Each row is a point on a tangle of strands that fork, close into loops and nearly touch. The rows are in no order.
(in the rows, 128 means zero)
Two points are linked if the straight distance between their rows is under 89.6. Some points are linked to none.
z46: [129 123 115 121 135  76 126 169 113  75 100 114 125 154 176 169 145 115
 128 149 158]
z360: [ 63 127  93 137 153  88 111 141  91 156 137 230 128 130 122 128 126 117
 167 123 149]
z511: [172 177 111 110 178 148 109 115 169 206 142 123 143  93  96 165 106 146
 140 109 144]
z157: [120 153 150 107 100 113 104 128 126 175  68 109 114  69 141 104 170 142
 141 146 171]
z317: [164 147 158 106 132  59 106 186 120 106 113  71  99  93 154 162 168 130
 117 163 151]
z992: [111 160 101 142 169 144  94  74 126 158 140 178 154 134  94  98 128 114
 152 102 147]
z797: [132 121 156 136 136 113 152  89 131  94 112 125 113 121 116 118 149 101
 138 131 137]
z32: [ 70 136 165 106  84  98  92 164 125 111 116 147  77 113 105  76 193 156
 113 168 196]
z238: [158 100 110 137 115 199 126  71 150 188 162 112 161 154 103 116  54 125
  98  97  77]
z602: [ 86 169 148 128 121 141  92 112 132 204 105 164 125  91 100  94 141 143
 136 134 203]
z981: [143 178 117 112 144 149  88  84 145 132 115 116 151 125 127  98 125 140
 144 127 130]
z551: [127 139 198 131 111  84  94 150  97 110 110  92  76 108 119  93 185 109
  95 162 194]
z664: [144 120  87 157 178 167 123  69 110 196 160 157 147 125  82 105  92  82
 134  79 132]
z124: [166 159 141  94 122 166 163 155 198 157 122 112 132 102 106 158 133 188
 127 123 113]
z989: [163 137 154 118 108 153 144 117 170  96 121  72 137 130 123 135 127 154
 120 133 102]
z318: [153 153 121  99 159 137 137 143 170 186 118 141 142 100 117 184 111 155
 158 123 131]
z469: [ 94 147 185 134 101 110 104 104 112  81 126 125 109 129 119  74 157 126
 111 153 164]
z255: [169 123  79 126 143 200 111 100 154 140 142 104 162 163 115 125 103 145
 119  92  80]
z425: [122 104 149 142 111 139 163  95 128 102 108 114 129 133 132 119 125  99
 135 129 116]
z489: [176 174  92 112 166 145  98  90 170 142 122 121 154 121 107 131 136 137
 140 115  98]
z496: [ 98 119 109 158 122 180 112  66 101 171 154 163 150 145 107  70  93  99
 122  97 122]
z846: [ 83 124  72 147 154  89 134 144  74 135 137 201 139 127 153 126 131  96
 166 112 130]
z339: [ 94  86 121 162  91 122 163 143  74  83 115 109 121 157 184 121 111  89
 118 131 127]
z28: [ 82 161 139 100 127  55  79 135 138 141 129 214 109  89  98 120 159 161
 149 168 154]
z435: [118 104  62 152 144 144 155 164  85 128 138 138 160 145 187 136 109 107
 146 102 101]
z896: [165 162 143  91 129 105 124 147 162 162  92  92 127  55 144 147 160 159
 138 145 119]
z527: [ 92 118 119 140 114 148 126 121 109 145  96 145 147 147 148 115 114 114
 155 123 166]
z578: [ 85  95 114 163 109 143 147  89  81 105 138 149 146 140 150  72 107  94
 131 113  96]
z355: [129 112 107 128 102 162 148 163 126  99 115 103 155 161 172 159 107 143
 127 116 122]
z108: [135 135 113 114 139  87 116 166 127 110  96 120 136 144 169 181 137 137
 152 147 152]
z631: [178 130  92 119 138 168 129 101 166  92 145 104 136 159 104 126 136 142
 117 107  71]
z79: [164 138 122 108 145 125 162 152 168 105 133 119 130 134 123 178 132 153
 142 121 103]
z767: [ 99 112 134 160 106 132 122  78 100  81 140 145 136 151 124  68 128  93
 123 118 116]
z81: [132 177 100 132 184 127  86  76 124 185 152 169 146 115  77 116 111 110
 143 104 158]
z811: [119  81  96 159 116 182 148  99  91 177 152 137 158 139 158  87  68 105
 119  99  70]
z173: [150 104  83 144 160 124 176 132 117  78 152 133 132 139 153 142 138 104
 141 105  75]
z383: [121  73 155 147  86 136 152 104 105  81 144  91 132 157 165 126  83  98
  93 130  80]
z694: [132  82 175 134  83 146 172 139 140 101 117  80 102 144 143 152 110 128
  99 146 115]
z460: [144  96  59 156 137 174 181 151 122 131 164 130 156 138 150 112 115 127
 125  90  48]
z223: [138 111 146 114  78 158 165 186 162  87 136  94 124 162 126 155 113 185
  93 127 108]
z996: [167 125 143 141 145 116 157 142 130  58 148  86 107 145 137 159 137 107
 109 126 115]
z877: [ 53 122 158 119  87 126 106 148 123  93 127 169  93 145 107  79 173 161
 113 147 177]
z862: [ 53 149 135 109 116 122  84 161 136 119 144 199 117 131 111  89 167 172
 130 140 184]
z8: [129 140 151 108 139  38 104 117 140 143  98 160 113  90 129 174 139 136
 159 181 118]
z918: [ 86 149 144 141 125 159  96  89 123 196 131 171 137 113  84  87 118 121
 135 120 188]
z282: [ 73 135 111 121 142  55  87 138 105 165 126 225 131 126 118 147 122 129
 167 154 147]
z196: [166 157  84 118 184 132 105  95 155 153 136 158 156 130 106 156 117 129
 157 113 103]
z620: [140  77 184 141  83 136 163 124 135  84 145  71 110 152 135 139  86 119
  81 146  95]
z397: [ 82 123 134 157 131 172 118  84 110 192 151 178 139 120  90  83  90 110
 117 101 178]
z843: [112 172 136 124 125 139  78  85 129 119 114 136 151 121 125  74 139 136
 145 129 153]
z388: [ 94 147 137 110 137  53  81 120 122 155 115 201 126 102 110 154 137 136
 169 171 142]
z554: [161 160 125  83 135  51  85 169 146 139 108 123 137  88 156 181 135 170
 151 165 115]
z933: [157 129 149 113 129  84 147 216 138  88 140  83  86 136 136 204 144 148
 102 156 138]
z427: [138 105 129 150 123 192 117  65 126 201 157 119 159 140 111 110  46 100
 113 103 111]
z581: [146 104 174 133 103 121 150 166 132  92 109  63  88 147 146 169 132 125
  95 154 140]
z351: [172 114 131 137 149 133 187 157 143  62 182 101 101 154 114 158 136 120
  94 120  81]
z307: [ 88 165 148 104  99 106  92 130 125 188  90 156 111  72 112  89 172 155
 138 147 188]
z384: [164 122  90 125 131 216 121 102 160 174 161 111 155 164  89 126  83 150
 108  91  81]
z594: [173 123 109 114 122 177 155 117 190 107 145 114 130 162  81 128 131 164
 111 101  60]
z821: [103 100  97 150 120 106 163 154  69  76 122 118 133 153 190 126 128  96
 129 113 133]
z880: [109 160 145  92 121  48  76 153 105 125  94 139 118 102 139 117 180 148
 138 170 170]
z610: [ 99 141  97 146 155 141 113  93 112 128 137 184 153 134 116  84 137 102
 153 105 125]
z434: [131 126 172 149 156  88 133 125 100  67 145 110  89 133 125 138 152  73
 107 145 160]
z170: [149 139 110  93 132  73 110 197 146 127  94 111 134 127 165 192 136 158
 144 152 136]
z532: [171 163 131  87 139 122 137 152 194 172 113 115 125  73 114 173 137 182
 143 133 111]
z35: [140 120 141 146 131 189 123  79 136 212 138 109 146 126 106 125  66 114
 113 107 148]
z960: [150 127 166 146 148 107 145 121 121  59 136  92 105 133 130 139 142  97
 123 142 137]
z323: [135 142 197 142 142  74  93 164  91 114 120  83  75 111 125 131 173  96
  92 164 182]
z792: [164 158 145  81 124  96 138 207 171 109 132 101 115 100 121 176 161 201
 116 142 110]
z752: [162 125  72 133 179 154 142 109 154 151 138 156 147 138 106 151 117 122
 154  95  72]
z825: [ 78 109 173 149  81 124 125 108  91  75 128 143 116 145 126  81 127 108
 115 147 140]
z174: [141 138 169 103  94 103 109 147 120 144  77  76 104  67 147 104 180 136
 121 152 159]
z516: [ 92 130 160 134 118  77 109 159  81  69 129 122  79 161 133 119 164 103
 103 159 197]
z470: [ 49 118 161 129  77 156 107 120 128 102 139 171 117 139 107  68 144 157
 119 139 164]
z585: [115 161 122 112 160 109  95 116 136 172 108 162 143 112 122 134 127 126
 162 131 156]
z928: [146 134 136 104 152  75 137 118 156 131 103 139 121  94 126 171 144 130
 164 160 121]
z405: [132 118 103 136 164  89 149 112 110  83 140 158 124 133 133 141 135  95
 152 123 102]
z479: [158 121 171 125 138  95 137 175 127  92 115  64  86 131 144 171 155 120
  96 161 162]
z830: [151 113 101 123  98 197 166 136 164 112 169 125 144 183  74 111 120 169
  90 101  43]
z649: [169 161 149  89 136  42  88 178 123 117 114  92 119  74 159 166 158 148
 132 176 123]
z58: [108  79 108 154  96 180 146 110  98 177 133 116 159 145 167 116  55 107
 121 112  94]
z378: [159  91 131 149 115 153 194 148 131  63 178  92 114 161 116 137 118 127
  85 110  65]
z845: [143 117 139 134 122 193 146  96 158 197 122 111 137 120 110 147  87 132
 138 112 138]
z790: [165 135 161  94 107  83 115 184 126 131  91  58  95  84 166 141 180 143
 111 155 156]
z64: [153  79 127 142  91 167 181 116 142  90 162  93 126 160 127 123 101 128
  94 112  45]
z955: [142  77 123 136  95 173 163 106 147 122 140 114 142 152 134 117  78 132
 113 109  59]
z966: [ 70 117 137 134  83  98 112 154  87  79 104 126 103 169 148 104 150 119
 121 151 195]
z667: [109  96  92 173 138 179 131  83  75 183 160 150 159 130 132  63  87  87
 119  91 102]
z663: [ 88 102  75 156 134 115 153 150  72 122 117 153 144 133 181 114 131  94
 152 111 128]
z78: [165 108  54 152 185 173 150 114 129 180 159 149 140 125 109 132 111 110
 135  77  80]
z564: [174 108  68 152 171 190 143  91 130 193 170 128 147 137  90 129  97  97
 119  65 104]
z570: [143 100 128 141 111 169 149  88 146 121 124 115 147 143 135 112 104 120
 132 113  89]
z526: [ 63  83 126 154  92 150 139 107  78 137 128 170 136 147 148  84 101 102
 128 122 122]
z764: [120 128  94 136 157 124 137  93 110 103 124 157 151 139 134 109 133 105
 155 107 107]
z973: [100 168 156 116 121 120 100 104 130 108 107 146 127 101 123  78 163 139
 143 147 165]
z409: [125 106  71 137 132 153 156 180 122 121 127 120 155 155 181 158  95 136
 134 105 120]
z214: [161 147 145 122 154 109 146  90 164 113 104 125 118  97 103 144 156 122
 146 135 113]
z463: [108 113 131 139 129  58 127 167  84  75 118 113  97 163 159 159 155  93
 124 153 170]
z936: [149 151 186 142 171  69 106 148  92  85 133  99  81 119 123 149 165  90
 103 165 169]
z804: [174 161 153  96 109 144 134 122 169 147 104  80 128  67 137 116 149 167
 131 131 117]
z278: [160 132 141 117 112 191 159 121 189 172 118 103 134 112 108 147 103 173
 123 117 112]
z47: [ 74 121 135 133 111 117 118 138 102 108  93 137 133 146 143 111 137 124
 143 132 168]
z229: [139 123 128 112  95 166 143 182 160 109 123  96 153 154 155 159 104 176
 118 116 120]
z424: [161 172 109 125 194 128 101  78 140 208 157 146 142 101  85 153 103 107
 142 104 149]
z831: [164 135 154 101 117 112 156 207 161  92 135  90 100 130 127 181 160 169
 106 145 129]
z361: [101 106 115 141 121 172 135 120 106 165 123 129 157 141 153 116  84 108
 145 105 136]
z492: [ 63 153 130 112 133  81  97 140 128 115 139 220 111 123 103 113 167 160
 143 151 157]

A piece is two or more points that can be reached from each other along the links. Count, over all rows, the pieces, the separate loops (a circle has one, a figure eight two, a Y none), the forks (points with three links) and the tips (points with one).
pieces -> 4
loops -> 2
forks -> 8
tips -> 12

A fork is a point with three links, a tip a point with one. Leave the first point through the second and follow the links. Name the first fork or tip that comes.
z578; z767 -> z664
z966; z516 -> z317
z955; z64 -> z960
z981; z843 -> z526
z610; z992 -> z532

Name the points in between on the shortest way along the links from the first point to the second, in order.
z229; z862 -> z355 > z409 > z435 > z663 > z846 > z360 > z282 > z388 > z28 > z492
z511; z238 -> z318 > z532 > z124 > z278 > z845 > z35 > z427
z174; z792 -> z790 > z317 > z479 > z933 > z831
z527; z602 -> z361 > z58 > z811 > z667 > z496 > z397 > z918
z804; z405 -> z896 > z532 > z318 > z511 > z424 > z81 > z992 > z610 > z764
